A landscape with many peaks, sampled at points; each row gives a point and its height.
A climber steps from a point to the highest of its 2 nearest points, and stops where none of them is higher. Distance is the straight distance between rows; heights are no part of it.
dofeb: -3, -52, -3, 12, -5, 2, 13, 5, 14, -6, -6, -12, 19, 7, -21, 17, 18, -22, -21, 47, 4, -28, -11, -21, -9, 12  height 36.2
Pura: 18, -3, 11, 21, 7, 11, 19, 17, -16, 3, -14, 3, 10, 10, -14, -15, -20, -24, 13, -1, -8, -29, -13, 4, 4, -26  height 62.2
dogu: -24, -3, -6, -1, -21, 32, 3, -37, 2, 13, 7, -18, -15, -10, 13, 35, -4, 31, 5, 9, 1, -5, 24, 24, -11, 43  height 32.1
gafo: 17, 11, 13, -23, 1, 20, -25, 0, -32, -2, 4, 11, -14, -26, 18, -14, -1, 24, 12, -14, -3, 19, 6, 8, -16, 0  height 45.9
nozas: -10, 7, 3, -29, -1, 15, -3, -10, -29, -10, 23, -12, -9, -55, -7, -20, 18, 25, -22, -10, 0, -4, 4, 12, -37, -3  height 39.6
bena: -8, 13, -6, -20, 4, 6, -1, 34, -20, 7, 10, -26, 27, -46, -35, -53, -9, 1, -9, -16, 9, 4, -25, 4, -15, -23  height 49.2
fitin: 2, 14, -17, 10, 15, -23, -21, 33, 9, -20, -11, 11, 18, 11, -43, -28, -8, 5, -33, -26, -5, -34, -16, 4, 38, -5  height 38.9
bala: -5, -6, -4, 11, 9, -11, 1, 16, 5, -20, -14, 12, 39, 31, -15, 5, -7, -3, -16, -6, -16, -33, -22, -2, -1, 2  height 42.3
sof: -3, 13, 4, 27, -7, -22, -8, 53, -19, -28, -5, 23, 17, -10, -18, -31, 0, -34, -38, -20, -2, 11, -33, 6, 23, -59  height 62.1
zed: -17, -23, 21, 20, -10, 13, 25, 16, -5, 1, 2, 14, 2, -27, -3, -32, 11, -23, -18, -23, -1, -41, -17, 2, -13, -30  height 54.4
Guv: 9, 22, -22, -13, 12, 18, -9, -27, 6, 16, -4, -32, -18, 6, 20, 15, -30, 27, 23, 32, -7, 27, 21, 7, 24, 24  height 23.8
Lal: 4, -9, -2, -11, 4, -15, 16, -13, 20, -11, -13, -12, -6, 22, -7, 1, 21, 3, -10, -3, -2, 5, -8, -40, -1, 0  height 61.5
vemib: -1, -16, 8, -11, -34, -2, 39, -3, 19, -6, 32, 26, -21, -16, 27, 5, 48, -9, -10, -29, 3, 4, 35, 13, 1, 10  height 38.2
Daf: -17, -27, -8, -13, -3, 0, 25, -11, 31, 19, 16, -11, 12, -5, 20, 32, 13, 6, 8, 15, 8, 15, 33, -18, 0, 35  height 44.5
zezu: -23, -9, -4, 14, -13, 36, 1, -13, -22, 4, -15, -10, 2, -13, -57, -24, 4, -16, -20, -3, 28, -35, -33, -11, 9, -22  height 57.7
Kag: -11, 38, -14, 9, 8, 7, -39, -3, -3, 34, 0, 11, -7, -11, 19, -10, -47, 11, 45, 21, -14, 11, 13, 40, 19, 15  height 68.3
revav: -6, 11, 5, -5, 10, -8, -6, 17, -5, 28, 22, 11, -2, -38, -1, -48, -1, -1, 6, -30, 0, 7, -6, -4, -12, -20  height 44.6
kam: 1, -5, -15, 10, 9, -17, -13, 29, 19, -36, -17, 7, 26, 24, -31, -6, 0, 0, -37, -10, -12, -39, -20, 1, 32, 13  height 40.3
kur: 0, -33, 0, 20, 12, -26, 23, 14, 31, 14, 3, -4, 20, 2, 27, 11, -19, -11, 14, 17, -9, 9, 8, 5, 4, 12  height 48.8
vemum: -10, 33, -7, -2, 13, 3, -30, -15, 0, 44, 19, 11, -17, -20, 22, -19, -24, 5, 33, 6, -19, 6, 14, 22, 11, 5  height 57.1
mesi: -16, 8, 9, 15, -27, -5, -4, -4, 8, -15, 0, 18, -5, -2, 24, 7, 0, 13, 10, -9, -17, 66, 27, 13, 10, 31  height 82.1
Reku: 19, 5, 4, 26, 13, -48, -12, 18, -13, 27, 1, 16, -9, -5, -3, -29, -8, -2, 10, -21, 0, 5, -12, 22, 1, -17  height 53.8
bekuz: -19, 12, 6, -11, -17, 14, -18, -9, 3, 10, -5, 20, -4, 0, 33, 13, -3, 19, 29, 2, -23, 49, 33, 3, 8, 25  height 72.6
noti: 39, 3, 10, 11, -3, -30, 5, 10, -3, -50, -3, -2, -27, -16, -12, -28, 0, -17, -23, -11, 12, 23, -22, 5, 16, 1  height 76.0
Gekub: -20, 7, 9, -32, -2, 25, -3, -1, 1, 26, -8, 5, 5, 30, 18, 28, 14, 9, 16, -11, 11, -11, -5, -40, -32, -25  height 37.1
dopal: -9, -9, -12, 7, 8, -2, -13, 18, 17, 8, 0, 5, 40, 10, 18, 24, -32, 3, 34, 23, 5, 34, 11, 4, -2, 42  height 56.4
Veb: -16, -8, 10, 41, -3, -40, 5, 46, -13, 7, -27, 23, 11, 19, -16, -16, -8, -25, -19, -23, -2, -21, -44, 16, 23, -49  height 58.4
Lodad: 34, 0, 17, 9, -7, -26, 6, 9, -3, -29, -6, 3, -24, -1, -3, -20, 7, -10, -8, -28, 13, 34, -20, -11, 1, -11  height 73.0
rila: 2, 2, -11, 37, 10, -61, -26, 28, 9, 13, -5, 21, 21, 21, -2, -6, -10, -12, 2, 0, -12, -5, -5, 34, 20, 6  height 47.9
ruzub: 13, -43, 7, 4, -5, 7, 40, 17, 18, 2, -15, -22, 1, 14, -2, 13, 17, -31, 3, 24, 32, -6, -2, -34, -7, -21  height 38.7
deve: -1, 24, -5, -14, 5, 38, -1, -30, 1, 24, 11, -34, -29, 17, -7, 2, 5, 0, -7, -2, 18, -22, -9, -25, -7, -18  height 21.3
domam: -18, 16, -9, 3, -2, 22, -34, -14, 4, 4, 19, 18, 14, -24, 0, -27, -7, 6, 15, -5, -12, 15, 10, 6, 3, 42  height 14.8
teno: -4, 0, 2, 18, 0, 6, -16, 22, 4, -5, 7, 23, 24, -7, -18, -46, 3, -30, -7, -13, -7, -7, -19, -15, 10, -7  height 19.1
seku: 14, 3, -6, 4, 8, -11, -5, -13, -4, -40, -13, 0, 5, 10, -17, 2, -4, 22, -17, -7, -9, -11, -11, 16, -1, 25  height 43.3
Bizin: -27, 1, 16, 10, 3, 10, 14, 21, -14, 8, 1, 15, 10, -33, -10, -45, 0, -20, -14, -23, -5, -25, -18, -2, -10, -48  height 52.9
Dus: -13, 3, 0, -5, 1, 8, 14, 16, -14, 8, -4, -27, 4, -46, -38, -53, -8, 2, -12, -28, 31, 1, -32, -3, -1, -32  height 50.8
naz: -8, -8, -5, 4, 17, 17, 24, 1, 8, 21, -4, -26, 24, 18, -9, 18, -25, -14, 0, 18, 8, -49, -26, -20, -10, -12  height 43.4
roref: -35, 16, -5, -12, -16, 38, -32, -27, 14, 34, 29, -2, 0, -12, 21, 19, -12, 8, 29, 5, 2, 3, 8, -1, -1, 55  height 14.1
Kipul: 2, -44, -5, -3, 0, 7, 23, 7, 26, 20, 16, -10, 21, -4, 15, 24, 12, -22, 14, 31, 21, 2, 23, -23, -14, 20  height 41.6
pudok: 3, 5, 14, 24, 1, -24, 2, 22, -14, 11, -26, 11, -3, 10, -19, -28, -9, -11, 8, -32, 20, 15, -28, -4, 9, -49  height 54.2
Fen: -15, -10, 25, -8, -22, -7, 17, 14, -19, -30, -1, 2, -10, -34, -17, -23, 27, -7, -28, -40, 32, 18, -24, -13, -31, -28  height 66.9
zeda: 9, 21, -13, 12, 21, -70, -17, 2, -8, -12, -11, 12, -15, 6, -20, -18, 0, 28, -23, -18, -7, -4, -11, 31, 17, -6  height 36.6
mag: -35, 0, -16, -6, 28, -34, 17, -22, 26, 25, 6, -10, 10, 13, 20, 23, -14, 23, -12, 10, -27, -19, 0, -1, 0, 2  height 47.8
Bifam: 0, -11, 1, -18, 12, -17, 33, -19, 8, -7, -8, -16, -11, 7, 26, 43, -7, 32, 5, 8, -7, 10, 17, 9, -9, 12  height 2.7
bur: -17, 16, -4, -10, -12, 47, -5, -26, 2, 34, 19, -20, -26, -3, -15, -8, 18, -10, -7, -15, 31, -29, -5, -24, -13, -18  height 19.4
Rumut: 9, -26, -2, 7, 22, -6, 30, 12, 17, 17, -4, -17, 19, 10, 9, 14, -21, -12, 11, 20, 1, -25, -7, -11, -6, -5  height 45.8
bom: 3, -19, 16, 8, -31, 5, 13, 0, 7, -12, 33, 20, -13, -31, 21, -12, 39, -22, -9, -21, 2, 18, 26, 6, -11, 7  height 39.7
ragof: 7, 5, 1, 41, -9, -32, -12, 56, -5, -24, -10, 26, 13, 18, -7, -4, 0, -39, -39, -13, -16, -11, -36, 14, 34, -45  height 60.3
reval: 3, -2, 15, 9, -5, -4, 1, 12, 2, 3, 24, 20, -5, -28, 19, -36, 15, -21, 1, -21, -13, 16, 15, -1, -8, -18  height 41.8
narez: 16, 27, -24, -11, 22, 5, -28, -8, 1, 12, -12, -12, 0, 20, 12, 11, -34, 19, 27, 31, -12, 18, 13, 12, 21, 11  height 19.9
nelu: 2, 7, 5, -10, 12, 1, -7, 11, 9, 46, -3, -5, 7, 21, 12, 13, -22, 0, 39, -10, 14, -8, -19, -25, -16, -11  height 24.3
tafog: -10, 37, -23, 15, 0, 8, -31, -1, 2, 12, -12, 3, -8, -7, 6, -10, -45, 31, 27, 11, -8, 26, 19, 40, 24, 33  height 82.6
rukiz: -1, 19, -1, -36, -12, 25, -11, -49, -14, 7, 28, -21, -47, -17, 3, 17, 24, 35, -23, -11, 7, 0, 14, 0, 2, 22  height 30.9
desul: -10, -13, -14, -35, 24, 19, 4, -12, 0, 16, 13, -14, 15, 3, 20, 49, 4, 15, 5, 39, 19, 9, 19, -38, -20, 12  height 43.2
vesu: 21, 1, -12, 2, 11, 18, -2, -14, 2, -19, -10, -9, 9, 16, -17, -7, 3, -15, 4, 39, -12, -7, 11, -9, 8, 6  height 36.8
kenop: -5, 18, -8, -8, 15, -18, -14, 38, -11, 17, 19, 2, 21, -42, -20, -60, -11, -5, -2, -14, -6, 10, -14, 9, -6, -24  height 47.1
salez: 28, 17, -7, 21, 16, -17, -21, 31, -12, -23, 0, 21, 18, 2, -20, -26, -18, -17, -5, -1, -16, -4, 8, 30, 28, -11  height 43.1
dugo: -7, 4, -11, -2, 10, -10, -8, -19, 7, -23, -12, -4, 16, 19, -2, 21, -10, 38, -10, -4, -13, -1, -6, 11, -5, 35  height 39.8
Neka: -7, 4, 10, -40, -15, 6, 20, -26, -2, -4, -11, -10, -29, 3, 34, 54, 8, 46, 6, 4, -5, 26, 32, 7, 5, 20  height 5.1
funuv: 22, -25, -1, 23, -9, 21, 7, -1, -4, -13, -7, -10, -12, -12, -36, -33, 13, -31, -15, 28, 1, -29, -10, -1, 21, 2  height 66.4
vil: 5, 11, 6, -11, 9, 13, -12, 6, -31, -15, 15, 7, 8, -43, 2, -29, -3, 16, -5, -8, -13, 9, 6, 23, -22, -3  height 42.5
gifo: 12, 0, 4, -21, -20, 32, -38, -21, -27, -16, -13, 6, -10, -1, 12, 18, 12, 23, 14, 20, -3, 29, 19, 2, -7, 30  height 56.7
piv: -4, -6, 26, -9, -20, -1, 24, 7, -8, -14, -6, 5, -28, -18, -6, -17, 28, -2, -8, -49, 38, 19, -11, -18, -19, -34  height 69.0
Ket: -3, 2, -21, 10, 4, 14, -23, 2, 14, -10, -6, -1, 35, 13, -6, 12, -25, 9, 21, 22, 1, 12, 10, 12, 7, 55  height 62.0
Gof: 20, 9, 13, -40, -13, 24, -26, -20, -33, -12, -4, 3, -34, -18, 19, 8, 18, 32, 6, -6, 1, 24, 14, -4, -8, 9  height 50.5
rafuf: -4, -8, 10, -4, -3, 8, 16, -22, 3, -2, 8, 5, -10, -8, 11, 4, 19, 9, -4, -14, -10, -21, 11, 2, -19, 6  height 29.3
Gana: 24, -2, 14, 20, 13, -16, 16, 19, -23, 0, -18, 9, 10, 20, 0, 7, -25, -7, 11, -3, -17, -23, -13, 21, -9, -29  height 59.5
zegem: 25, -23, 21, 13, -29, 11, 1, -2, -22, -24, 6, 6, -22, -17, -24, -7, 31, -27, -8, 4, 20, 9, 2, -5, -24, -8  height 55.8
telel: 16, -33, 2, -5, -9, 14, 22, 13, 23, 22, 8, -12, 8, 10, 5, 15, 21, -29, 22, 16, 29, 5, 16, -36, -14, 0  height 40.1
Zizes: -10, 2, 9, 2, 3, 12, 24, -16, -5, -5, -25, -16, -10, 14, -19, -4, 1, 3, -12, -16, 11, -31, -26, -17, -7, -35  height 63.2
Pelus: 5, 6, 10, -17, -3, 31, -22, 7, 5, 43, 16, 2, 7, 3, 19, 9, -15, -10, 53, -3, 12, -14, -9, -18, -17, 14  height 26.8
Rap: -7, -5, 20, -1, -10, 17, 24, -11, -14, -11, -25, -3, -20, -1, -18, -7, 16, -2, -4, -27, 28, -14, -15, -15, -16, -39  height 65.8
zer: 17, 10, -12, 34, 13, -46, -25, 38, 1, -7, -4, 22, 15, 11, -17, -21, -9, -22, -14, 1, -17, -14, 1, 37, 39, -15  height 45.3
veko: 4, -8, 0, -11, -14, 9, 10, -33, 4, -15, 0, -8, -38, -10, -28, -17, 43, -7, -19, 8, 7, -10, 7, -25, -2, -7  height 61.7
dit: 1, 6, 4, -22, -7, 26, -35, -8, -7, 6, -6, 9, 8, 10, 28, 19, -4, 16, 28, 13, -11, 26, 15, -7, -7, 26  height 63.4
Vupef: 21, 2, -1, 25, -12, -11, -18, 1, 9, -45, 10, 11, 3, -14, -1, -21, 3, -8, -12, -7, -6, 43, 5, 15, 18, 30  height 72.0
lale: -4, 0, -17, -9, 38, -36, 6, 2, 2, 11, -11, -2, 16, 17, 24, 31, -21, 20, 12, 39, -11, 24, 17, 2, -2, -10  height 14.2
Dibun: -25, -5, -12, -19, 12, 5, 7, -13, 20, 18, 8, -6, 19, 4, 26, 34, -8, 17, 16, 23, -5, 24, 26, -17, -2, 26  height 49.1
genur: 8, -10, -5, 3, 7, -15, -9, 22, 23, -2, -5, 4, 34, 34, -1, 2, 4, -17, 7, 6, 3, 24, -11, -42, -1, 5  height 21.5
kupup: 7, 13, -7, 12, 16, -47, -3, -9, -2, -24, -12, 9, -12, 2, -4, -11, -11, 26, -11, -11, -23, 5, -1, 35, 11, 5  height 39.4
vos: 22, -1, -6, 12, 7, 14, -6, 13, 5, -20, -5, 6, 26, 23, -11, -14, 0, -40, 7, 35, -15, 0, 9, -13, 15, -8  height 38.8
zusun: -7, 4, 9, 8, 3, -8, 13, 23, -19, -5, -19, -4, -1, -26, -30, -47, -7, -8, -9, -32, 27, 16, -28, -1, 11, -51  height 52.3
ketat: 37, -13, 17, 22, -17, 15, 11, 10, -31, -33, -12, 0, -4, 4, -29, -8, 6, -31, -4, 8, 15, 0, -14, -1, -5, -12  height 57.8
puz: -32, 24, -9, -13, -3, 30, 10, -22, 17, 31, 13, -2, -15, -6, 41, 22, -15, 6, 27, 22, -20, -1, 45, 21, 7, 4  height 41.4
vubo: -15, 13, -4, -32, -10, 31, -13, -36, -22, 5, 35, -10, -29, -50, 0, -2, 26, 28, -23, -3, 3, -3, 22, 17, -18, 15  height 36.0
gul: -10, -22, -10, 4, -11, 17, 1, -38, 13, 11, 12, -17, -3, -3, -13, 25, 13, 7, -5, 25, 1, -20, 15, 2, -16, 36  height 36.7
zozi: 40, -11, 3, 22, -1, -17, 13, 12, 5, -56, -11, -7, -23, -11, -9, -23, -3, -27, -26, 17, -7, -2, -14, 22, 35, 7  height 72.2
Tof: -13, 14, -1, -52, -4, 27, -5, 4, 9, 50, 20, 1, -6, 20, 46, 42, 4, 8, 24, -5, 15, -16, 6, -28, -17, -13  height 33.4
lipa: 15, -11, 3, 34, 2, -50, -3, 17, 15, 3, 0, 11, 3, 14, 13, -12, -5, -14, -1, -7, -16, 13, -10, 14, 13, -4  height 50.4
rimo: 7, 3, 9, 36, 2, -52, -12, 39, -17, 22, -10, 22, 10, 15, -14, -18, -9, -10, 3, -32, 11, -3, -32, 17, 1, -27  height 56.3
fum: -8, -11, 4, -23, 9, 16, 8, 1, 2, 8, -1, 1, 22, 21, 17, 33, 13, -1, 12, 16, 1, -3, 9, -34, -33, -7  height 39.5
Loto: -24, -29, 13, 19, -22, 32, 15, 5, -12, 9, 0, 4, -2, -29, -34, -27, 21, -27, -21, -5, 16, -47, -18, -5, -12, -22  height 55.9
Lut: 16, 22, -11, -18, 4, 35, -16, -43, -12, 4, 4, -37, -33, 3, 14, 16, -10, 26, 2, 23, -3, 7, 14, 8, 11, 21  height 28.6
mup: -33, 31, -4, -8, 3, 23, -15, -19, 15, 36, 27, 18, -11, -20, 35, -8, -15, -7, 35, 10, -27, -5, 30, 18, 9, 4  height 48.6
Fel: 27, 13, -7, 20, 4, 1, -25, 28, 3, -32, 0, 20, 31, 24, -11, -14, -3, -38, -2, 15, -18, 10, 9, 1, 25, -11  height 40.5
netu: 30, -19, 18, 13, -18, -12, 21, -15, -6, -52, -8, -9, -23, -3, 8, 26, 2, -13, -1, 13, 6, 20, 10, 23, -12, 26  height 50.6
pezus: -39, 24, -21, 1, 28, -42, -10, -24, 20, 47, 16, -11, 2, 20, 18, 17, -19, 14, -5, 9, -23, -27, -13, 7, -1, 0  height 41.5
mafak: 25, -25, 17, 24, -11, 26, 29, 14, -16, -4, -16, -9, 4, 8, -17, -3, -2, -42, 13, 19, 7, -24, -6, -4, -1, -22  height 59.8
Bak: -11, 25, -7, -36, -9, 32, -18, -47, 3, 25, 33, -26, -34, 4, 11, 20, 19, 26, -16, -7, -1, 9, 15, -17, 16, 29  height 25.5
soral: 19, 12, -5, -27, 2, 36, -3, -37, -8, 17, 12, -45, -38, 17, 5, 28, 8, 12, -6, 15, 18, -16, 3, -12, -10, 1  height 24.1
tele: -12, -5, -4, 17, 11, -14, 17, 30, -1, 7, -39, 0, 29, 39, -27, 3, -23, -16, 0, -4, 6, -25, -35, -10, 23, -42  height 45.5
vut: -19, -12, 2, 11, -9, 30, 13, -24, -13, -1, -29, -22, 2, 18, -47, 10, 8, -11, -18, 10, 24, -43, -31, -16, -3, -27  height 60.0
vame: 2, -39, -2, 2, -3, 11, 30, -6, 12, 2, -13, -24, -1, 11, -19, 16, 20, -20, -12, 39, 16, -30, -2, -28, -10, -12  height 37.5
kefet: 29, -27, 24, 10, -40, -10, 9, -11, -4, -37, 12, 5, -34, -12, -1, 23, 36, -29, -11, 3, 20, 22, 8, 4, -22, 13  height 53.7
zunum: 33, -6, 2, 7, 3, -10, 13, -13, -5, -23, -12, -18, -17, 1, -23, -5, -7, 17, -7, -12, 12, -16, -21, 6, -2, 22  height 46.0
Mafo: -8, -27, 3, -7, 11, -21, 43, 2, 19, -23, 3, 0, 9, 6, 41, 39, 11, -6, -7, 31, -12, 26, 33, -8, -8, -14  height 0.3
fesip: -11, -16, -9, 6, 8, 16, 15, -23, 22, 22, 16, -30, 8, 2, 0, 17, -8, -5, -7, 16, 2, -48, -8, -7, -11, 22  height 40.4
Gime: 5, 34, -21, -5, 25, -31, -27, 4, -1, -20, -10, 10, 0, 14, -34, -22, -4, 28, -27, -24, -8, -13, -13, 4, 19, -13  height 36.3
sefud: -11, -2, 13, -21, -14, -16, 30, -3, 8, 12, 28, 26, -22, -22, 24, -1, 32, 19, -9, -55, -3, -3, 19, 7, -9, -4  height 36.1
Ruz: -32, -21, -12, -14, 28, -32, 34, -11, 28, 5, 3, -6, 17, 6, 26, 31, -1, 21, -22, 18, -17, -4, 10, -21, -3, 1  height 53.4
seb: -10, 21, -16, 8, 11, 0, -10, 35, -1, 8, -23, 8, 36, 36, -43, -2, -29, -21, 9, -10, 9, -34, -24, -15, 35, -24  height 47.6
bof: 21, 10, -10, -8, 18, -15, -13, 0, -3, -5, -19, -2, 1, 24, 18, 17, -19, 18, 26, 25, -12, 36, 17, 12, 10, 4  height 17.0
Liru: -9, 13, -14, -23, 21, -23, 4, -17, -2, 32, -11, -16, -17, 11, 37, 42, -21, 37, 19, 36, -14, 29, 29, 11, 11, -8  height 11.0
Rabu: 14, 7, 23, -9, -4, -24, 8, 5, -10, -13, -12, 9, -30, 2, 3, -11, 14, 8, -1, -40, 11, 27, -12, -18, -14, -27  height 72.7
renu: 8, 21, -11, -12, 11, 33, -17, -32, -5, 0, 5, -12, -7, 7, -1, -1, 3, 5, 6, 23, -14, -6, 12, -6, -1, 7  height 33.3
kufad: -8, 5, 14, -37, -22, -1, 22, -15, -8, 8, 19, 21, -28, -19, 31, 25, 28, 43, -5, -48, 0, 4, 23, 19, -7, 14  height 33.2
Laga: 11, 7, 3, 26, -19, -18, -22, 6, 5, -29, 6, 18, 5, 1, 17, 3, -6, 6, 4, -16, -6, 64, 6, 17, 9, 31  height 76.4
Tov: -10, 18, -24, 24, -6, 8, -22, 7, 17, -22, -16, 7, 17, 8, -11, -3, -29, 19, 11, 9, -3, 27, 22, 33, 24, 48  height 69.1
mik: 7, 18, -5, 3, 25, -32, -15, 12, -20, 15, -20, 13, 14, 36, 0, 17, -18, 11, 13, 9, -17, -18, -11, 19, -9, -27  height 55.3
taf: -3, 11, 3, -48, -3, -3, -1, -17, -6, 22, -13, -6, -23, 11, 47, 49, -3, 45, 16, 13, -15, 34, 30, -3, 16, -2  height 7.8
kosa: -13, -10, -6, 28, 5, -33, -8, 19, 24, 10, 3, 16, 35, 15, 22, 12, -27, -9, 23, 9, -14, 22, 6, 20, 1, 22  height 52.2
Fazo: 2, 29, -15, 4, 23, -19, -25, 26, -6, 17, -14, 13, 25, 36, -28, 1, -25, -5, 12, 0, -5, -31, -16, 4, 14, -20  height 50.7
kol: -25, 14, -4, -32, -24, 37, -23, -34, 10, 43, 42, -14, -17, -2, 23, 34, 8, 19, 2, -11, 11, -1, 15, -6, 6, 46  height 19.3
lef: -15, 7, -6, 1, -12, 37, -43, -22, -1, 18, 23, 10, 11, -22, -7, -7, -3, 1, 21, 7, 3, -4, 5, 4, -10, 51  height 12.7
Mak: -2, 3, 7, 1, 13, -7, 15, -15, 3, 9, 0, 3, -5, 3, 21, 8, -8, 11, 5, -5, -26, -23, 9, 17, -14, -10  height 31.8
bibib: 36, -13, -3, 21, 5, 3, 12, -1, 6, -25, -8, -14, -16, -15, -19, -38, -1, -22, -11, 19, -7, -13, -3, 10, 32, 8  height 68.9
Neto: -4, 7, -2, -4, 10, 0, 18, -20, 15, 34, 10, -8, -19, -3, 34, 15, -14, 15, 22, 0, -16, -11, 26, 22, 0, 0  height 35.4
das: 5, 1, -3, 15, -5, 16, -23, 28, -24, -29, 17, 23, 38, -24, -33, -35, 2, -24, -19, -4, -4, -6, -5, 12, 1, 10  height 18.1
kodim: 2, 5, -3, 7, 2, 2, -22, 7, 18, 5, 6, 18, 18, 10, -8, -32, 8, -21, 9, -6, -10, 13, -5, -30, 7, 7  height 20.2
Fafa: -5, -9, 19, -15, -18, 9, 4, -18, -16, -13, 10, 15, -15, -15, 17, 20, 26, 26, -3, -26, -2, -2, 14, 14, -32, 19  height 30.1
Vavep: -16, 7, -9, -1, -3, 10, -3, -30, 4, -6, -7, -11, -1, 1, 8, 22, -15, 39, 3, 2, -10, 10, 10, 16, -3, 42  height 35.2
laleb: 4, 9, 2, -42, -16, 41, -16, 2, 3, 51, 23, -2, -11, 6, 42, 31, -1, 3, 38, -7, 22, -16, 7, -14, -11, 8  height 30.2
rav: 42, -19, 16, 2, -7, -8, 18, -11, -12, -35, -15, -17, -21, 7, -11, 18, 0, 0, 4, 5, 15, 2, -8, 7, -15, 19  height 48.3
gove: 15, -3, 2, 2, 13, -13, -5, 26, 7, 20, -14, 2, 25, 34, -5, 7, -18, -5, 27, -2, 10, 7, -19, -23, -6, -7  height 22.6
Zise: 0, -21, 9, -14, -1, -11, 47, -11, 12, -17, -2, -5, -12, 4, 33, 38, 13, 5, 1, 11, -9, -6, 32, 13, -17, -3  height 1.4
zad: -2, -1, -2, 19, -8, 20, -31, 9, -14, -22, 20, 19, 27, -35, -13, -30, -2, -8, 0, 1, -2, 19, 11, 27, -6, 35  height 16.9
ladi: -19, -20, -3, -16, 13, -25, 25, -12, 22, -13, -4, -3, 14, 20, 15, 24, 18, 12, -19, 7, -17, 3, 3, -33, -10, 4  height 57.5
Vutuz: -4, -3, 15, 20, -17, 1, 3, 29, -20, -40, -3, 14, 11, -20, -19, -31, 15, -33, -36, -18, 8, 13, -31, -8, 0, -38  height 64.1
fiza: 8, -15, 3, 6, -12, 8, 11, -12, -1, -21, -9, -11, -35, -26, -42, -40, 29, -17, -29, 5, 19, -11, -17, -18, 12, -10  height 63.9
vug: -16, -4, 17, 2, -21, -8, 9, 31, -23, -42, -2, -1, 12, -36, -24, -30, 18, -17, -40, -27, 23, 25, -39, -7, -22, -35  height 65.6
Pelo: -2, -8, 0, -20, -9, 5, 23, -25, 16, -5, -7, -12, -25, 13, -11, 3, 40, -3, -11, 4, 5, -8, 9, -42, -4, -9  height 64.8
mafa: -3, -12, -2, 19, 12, -36, 8, 40, 5, -8, -22, 11, 35, 40, -10, 12, -15, -11, -13, 0, -10, -23, -28, -3, 7, -22  height 43.9

For each start below, name the point where the climber stops.
lef: Dibun
narez: rimo
pezus: Pelo
Zise: rimo
roref: mesi
gul: tafog
bala: Pura
Veb: noti
genur: Dibun
bom: rimo
Bizin: noti
soral: rimo
dofeb: Dibun
vame: Dibun
Mak: tafog
vil: mesi
kupup: Pura
Vavep: Pura
